Each row is a point on a tangle of strands that fork and nearly touch. The rows are in no order.
(in the rows, 128 means zero)
Points whose rows are less than 76.1 apart are linked; no others are. Some points are linked to none.
k826: | 105 | 148 | 128 | 101 | 158 | 120 |  97 | 131 | 105 | 172 | 120 | 104 | 115 | 136 | 159 | 149 | 139 | 122 | 142 | 152 |
k474: |  98 | 125 | 144 | 139 | 134 | 161 | 190 |  76 | 174 |  53 | 164 | 130 | 149 | 159 | 112 | 138 | 160 | 153 | 148 | 117 |
k876: | 168 | 146 | 131 | 141 | 113 | 107 | 126 | 140 | 153 | 153 | 107 | 192 | 130 | 116 | 137 |  92 | 103 | 117 | 105 | 102 |
k843: | 118 | 149 | 126 | 147 | 142 | 116 | 121 | 131 | 131 | 199 | 137 | 164 | 103 | 135 | 140 | 118 | 115 |  97 | 112 |  92 |
k263: | 105 | 118 | 135 | 130 | 111 | 159 | 149 | 134 | 134 | 168 | 136 | 108 | 133 | 144 | 118 | 161 | 144 | 116 | 116 | 133 |
k959: | 201 | 151 | 136 | 107 | 107 | 109 | 110 | 138 | 125 | 109 |  78 | 175 | 118 | 126 | 123 |  99 |  84 | 126 |  96 | 171 |
k750: |  89 | 127 | 139 | 157 | 145 | 133 | 165 | 101 | 174 |  70 | 169 | 119 | 137 | 154 | 115 | 117 | 165 | 152 | 156 |  86 |
k26: | 148 | 138 | 115 | 152 | 148 | 122 | 155 | 146 | 184 |  22 | 134 | 120 | 135 | 123 | 143 |  73 | 146 | 129 | 143 |  86 |
k580: | 181 | 102 | 103 | 131 | 148 | 140 | 103 | 121 | 103 | 109 |  74 | 163 |  83 | 112 | 160 | 129 | 123 | 118 |  89 | 172 |
k296: | 117 | 147 | 143 | 157 | 128 | 110 | 125 | 130 | 146 | 122 | 143 | 140 | 120 | 127 | 127 | 102 | 110 | 122 | 149 |  64 |
k118: | 105 | 151 | 133 | 139 | 140 | 126 | 166 | 119 | 157 |  78 | 150 | 110 | 155 | 134 | 108 | 117 | 144 | 145 | 161 |  86 |
k76: | 157 | 150 | 119 | 146 | 126 | 112 | 101 | 121 | 123 | 111 |  73 | 148 |  98 | 122 | 158 | 108 | 109 | 119 | 114 | 150 |
k361: | 134 | 103 | 117 |  99 | 140 | 129 |  92 | 146 | 107 | 146 |  96 | 109 | 107 | 123 | 149 | 152 | 141 | 116 | 113 | 187 |
k895: | 110 | 121 | 125 |  82 | 111 | 110 | 127 | 171 | 115 | 177 | 146 |  89 | 138 | 129 | 120 | 138 | 117 | 122 | 139 | 161 |
k264: | 150 | 146 | 124 | 128 | 122 | 109 | 122 | 142 | 144 | 172 | 132 | 156 | 146 | 106 | 121 |  99 | 120 | 136 |  96 |  99 |
k297: | 102 | 108 | 139 | 181 | 122 | 131 | 122 | 121 | 166 | 134 | 146 | 158 |  98 | 130 | 127 | 110 | 142 | 103 | 108 |  65 |
k8: | 154 |  91 | 125 | 130 | 118 | 144 | 122 | 129 |  99 | 110 |  96 | 165 | 110 |  95 | 138 | 133 | 100 | 137 | 105 | 142 |
k414: |  95 | 107 | 137 | 170 | 102 | 160 | 127 | 108 | 151 | 120 | 161 | 149 | 124 | 141 | 106 | 126 | 148 | 120 | 103 |  92 |
k367: | 169 |  98 | 115 | 103 | 121 | 134 |  95 | 126 |  95 | 100 |  99 | 136 | 123 | 105 | 122 | 128 | 117 | 147 | 105 | 140 |
k761: | 103 | 130 | 159 |  80 | 129 | 128 | 146 | 106 | 132 | 124 | 176 |  76 | 160 | 164 | 118 | 181 | 134 | 152 | 176 | 166 |
k113: | 110 | 127 | 131 | 126 | 135 | 143 | 105 | 117 | 116 | 151 | 165 | 111 | 132 | 121 | 128 | 139 | 155 | 165 | 115 | 123 |
k639: | 134 | 137 | 133 | 127 | 131 | 148 | 155 | 139 | 133 | 137 | 112 | 111 | 141 | 137 | 131 | 170 | 129 | 116 | 119 | 116 |
k412: | 194 | 119 | 119 |  93 | 117 |  94 |  91 | 135 | 106 | 131 |  70 | 168 | 125 | 122 | 131 | 106 |  95 | 126 | 101 | 192 |
k718: | 114 | 124 | 131 | 168 | 135 | 116 | 107 | 131 | 139 | 170 | 139 | 174 | 103 | 129 | 132 |  91 | 132 |  93 | 121 |  71 |
k430: | 131 | 130 | 108 | 127 | 103 | 109 | 115 | 130 |  99 | 145 | 112 | 147 | 148 |  96 | 114 |  99 |  94 | 123 | 140 | 130 |
k279: | 139 | 117 | 127 | 152 | 109 | 146 | 131 | 135 | 124 | 103 | 102 | 146 | 119 | 101 | 133 | 120 |  97 | 124 | 119 | 108 |
k999: | 157 | 171 | 133 | 119 | 128 | 120 | 144 | 144 | 138 | 125 | 105 | 112 | 149 | 135 | 131 | 140 | 130 | 119 | 124 | 113 |
k155: |  83 | 130 | 145 | 172 | 150 | 136 | 143 |  92 | 158 | 113 | 167 | 128 | 129 | 158 | 125 | 141 | 175 | 147 | 138 |  95 |
k533: | 135 | 145 | 123 | 113 | 132 |  98 | 116 | 146 | 117 | 206 | 139 | 139 | 129 | 125 | 133 | 120 | 112 | 117 | 114 | 104 |
k484: | 118 |  76 | 139 |  82 | 131 | 133 |  92 | 154 | 103 | 140 | 120 |  91 | 119 | 133 | 140 | 169 | 138 | 104 | 122 | 202 |
k606: | 126 | 103 | 129 | 111 | 132 | 131 |  92 | 133 | 108 | 169 | 108 | 139 | 120 | 105 | 141 | 134 | 134 | 123 | 112 | 162 |
k130: |  97 | 134 | 130 | 142 | 116 | 142 | 159 | 107 | 134 | 110 | 164 | 105 | 155 | 142 | 101 | 129 | 141 | 142 | 151 | 122 |
k710: |  89 |  97 | 140 | 121 | 131 | 174 |  98 | 120 | 117 | 165 | 139 | 142 | 102 | 124 | 158 | 158 | 121 | 111 | 111 | 153 |
k578: | 120 |  99 | 127 | 139 |  96 | 171 | 140 | 120 | 134 | 115 | 144 | 135 | 133 | 116 | 108 | 134 | 140 | 143 |  96 | 106 |
k332: | 186 | 174 | 138 | 117 | 108 | 100 | 122 | 142 | 136 | 141 | 100 | 171 | 126 | 126 | 138 |  99 |  89 | 129 | 103 | 135 |
k654: | 119 | 126 | 119 |  95 | 109 | 114 | 127 | 140 |  97 | 174 | 161 | 117 | 145 | 107 | 107 | 123 | 107 | 129 | 147 | 130 |
k363: |  94 | 110 | 128 | 143 | 128 | 178 | 128 | 133 | 127 | 177 | 134 | 136 | 100 | 150 | 152 | 162 | 142 |  97 | 115 | 135 |
k9: | 113 | 119 | 124 | 138 | 141 | 161 | 206 | 105 | 162 |  26 | 153 | 114 | 142 | 130 | 105 | 115 | 158 | 148 | 164 | 117 |
k427: | 103 | 134 | 119 | 100 | 104 | 124 | 137 | 124 | 110 | 140 | 163 |  91 | 163 | 124 |  95 | 133 | 113 | 135 | 169 | 147 |
k757: |  93 |  79 | 144 |  94 | 126 | 169 |  87 | 139 | 111 | 154 | 143 | 120 |  97 | 129 | 156 | 165 | 131 | 108 | 113 | 192 |
k912: |  89 | 132 | 135 | 157 | 116 | 113 | 137 | 120 | 131 | 154 | 166 | 146 | 126 | 133 | 103 | 105 | 103 | 117 | 154 |  83 |
k251: | 115 | 146 | 119 | 163 | 141 | 134 | 136 | 130 | 140 | 170 | 108 | 141 | 109 | 137 | 145 | 131 | 141 |  95 | 117 | 111 |
k446: | 147 | 123 | 122 | 164 | 146 | 123 | 129 | 135 | 160 |  49 | 119 | 129 | 118 | 120 | 155 | 100 | 142 | 145 | 124 |  84 |
k842: | 108 | 150 | 123 | 158 | 136 | 120 | 166 | 132 | 148 | 163 | 135 | 130 | 135 | 153 | 122 | 117 | 143 | 105 | 136 |  89 |
k67: |  92 | 141 | 124 | 127 | 103 | 133 | 164 | 118 | 127 | 149 | 192 |  99 | 144 | 149 |  88 | 126 | 122 | 131 | 167 | 129 |
k885: | 121 | 117 | 133 | 145 | 139 | 100 |  87 | 121 | 114 | 162 | 112 | 179 | 114 |  97 | 150 | 102 |  99 | 129 | 126 | 125 |
k644: | 182 | 148 | 112 | 133 | 148 | 118 | 138 | 126 | 133 |  60 |  90 | 114 | 116 | 125 | 131 | 127 | 152 | 153 | 115 | 133 |
k516: | 104 | 156 | 128 | 129 | 151 | 115 | 186 | 128 | 141 | 157 | 154 | 112 | 152 | 158 | 114 | 132 | 149 | 125 | 162 | 101 |
k588: | 136 | 125 | 130 | 129 | 135 | 133 | 102 | 119 | 100 | 105 | 105 | 116 | 133 | 108 | 139 | 134 | 139 | 148 | 112 | 129 |
k239: | 125 | 129 | 120 | 120 | 142 | 131 | 135 | 122 | 120 |  90 | 113 | 101 | 145 | 134 | 120 | 142 | 148 | 154 | 135 | 135 |
k833: | 171 |  81 | 115 |  92 | 123 | 133 | 102 | 131 |  84 |  88 |  97 |  98 | 119 | 123 | 124 | 159 | 122 | 132 | 108 | 171 |
k561: | 162 | 127 | 110 | 108 | 110 |  94 | 112 | 137 |  95 | 129 |  90 | 142 | 131 | 110 | 119 | 104 | 101 | 116 | 123 | 161 |
k449: | 141 | 157 | 119 | 143 | 152 | 131 | 172 | 123 | 159 |  45 | 121 | 109 | 153 | 110 | 121 | 101 | 140 | 142 | 156 |  98 |
k782: |  98 | 121 | 115 | 153 | 102 | 119 | 140 | 133 | 123 | 143 | 136 | 146 | 134 | 110 | 111 |  96 | 105 | 119 | 142 | 110 |
k507: | 173 |  94 | 107 | 117 | 147 | 140 | 114 | 126 |  92 |  98 |  83 | 113 |  89 | 127 | 145 | 147 | 143 | 118 | 102 | 174 |
k908: | 146 | 160 | 127 |  92 | 129 |  89 | 107 | 155 | 113 | 166 | 101 | 112 | 128 | 131 | 138 | 134 |  99 | 110 | 141 | 151 |
k319: | 191 | 148 | 113 | 143 | 144 | 111 | 113 | 124 | 123 |  72 |  74 | 137 |  98 | 130 | 149 | 107 | 126 | 137 | 105 | 157 |
k574: | 105 | 129 | 127 | 112 | 121 | 150 | 162 |  96 | 129 |  87 | 158 | 100 | 166 | 148 |  95 | 147 | 153 | 160 | 156 | 157 |
k460: |  94 | 133 | 150 | 156 | 129 | 145 | 114 | 100 | 138 | 123 | 178 | 121 | 131 | 128 | 134 | 134 | 154 | 158 | 130 |  92 |
k904: | 108 | 126 | 136 |  95 | 107 | 151 | 153 |  98 | 146 | 128 | 199 |  94 | 172 | 161 |  96 | 154 | 143 | 164 | 161 | 163 |
k62: | 174 | 137 | 111 | 108 | 143 | 125 | 136 | 130 | 112 |  87 | 100 |  91 | 150 | 132 | 127 | 155 | 148 | 142 | 117 | 140 |
k219: | 121 | 136 | 143 | 161 | 120 | 130 | 114 | 131 | 133 | 121 | 110 | 158 | 113 | 118 | 142 | 128 | 104 | 106 | 134 |  89 |
k996: | 143 | 131 | 120 | 153 | 143 | 123 | 106 | 125 | 139 |  89 | 116 | 136 | 114 | 104 | 143 | 112 | 150 | 155 | 110 | 101 |
k396: |  97 | 117 | 144 |  98 | 113 | 138 | 138 | 158 | 126 | 188 | 166 |  95 | 129 | 147 | 115 | 160 | 127 | 114 | 134 | 147 |
k784: | 123 | 111 | 130 |  94 | 125 |  92 | 100 | 164 | 103 | 189 | 124 | 114 | 123 | 120 | 133 | 140 |  95 | 110 | 143 | 167 |
k778: | 155 | 181 | 145 | 142 | 135 | 120 | 132 | 144 | 153 | 137 | 114 | 143 | 125 | 142 | 142 | 115 | 110 | 124 | 116 |  88 |
k874: | 117 | 133 | 140 |  77 | 142 | 109 | 146 | 133 | 125 | 124 | 141 |  67 | 161 | 152 | 102 | 168 | 135 | 131 | 179 | 164 |
k426: | 102 | 108 | 121 | 137 | 132 | 118 | 108 | 124 | 113 | 186 | 123 | 155 | 117 | 109 | 140 | 110 | 120 | 116 | 128 | 141 |

A fork is a point with three links. Follow the links from the first point to the second and name the forks in between, in order.
k427 / k412 | k130, k118, k588, k367
k426 / k130 | k263, k895
k239 / k363 | k588, k118, k130, k895, k263
k761 / k644 | k130, k118, k588

Follow the links from the first point to the second, and from the first to the third. Name the last point that the two ways share.
k833 / k474 / k363 | k118
k843 / k580 / k574 | k367
k279 / k904 / k363 | k130
k904 / k908 / k332 | k130
k219 / k113 / k574 | k118
k449 / k414 / k580 | k367
k644 / k113 / k414 | k588

A fork is a point with three links, a tip a point with one. Leave the first point through the second and follow the links. Name the first fork or tip that comes.
k279 / k219 | k843
k959 / k412 | k367
k263 / k363 | k885
k885 / k426 | k263
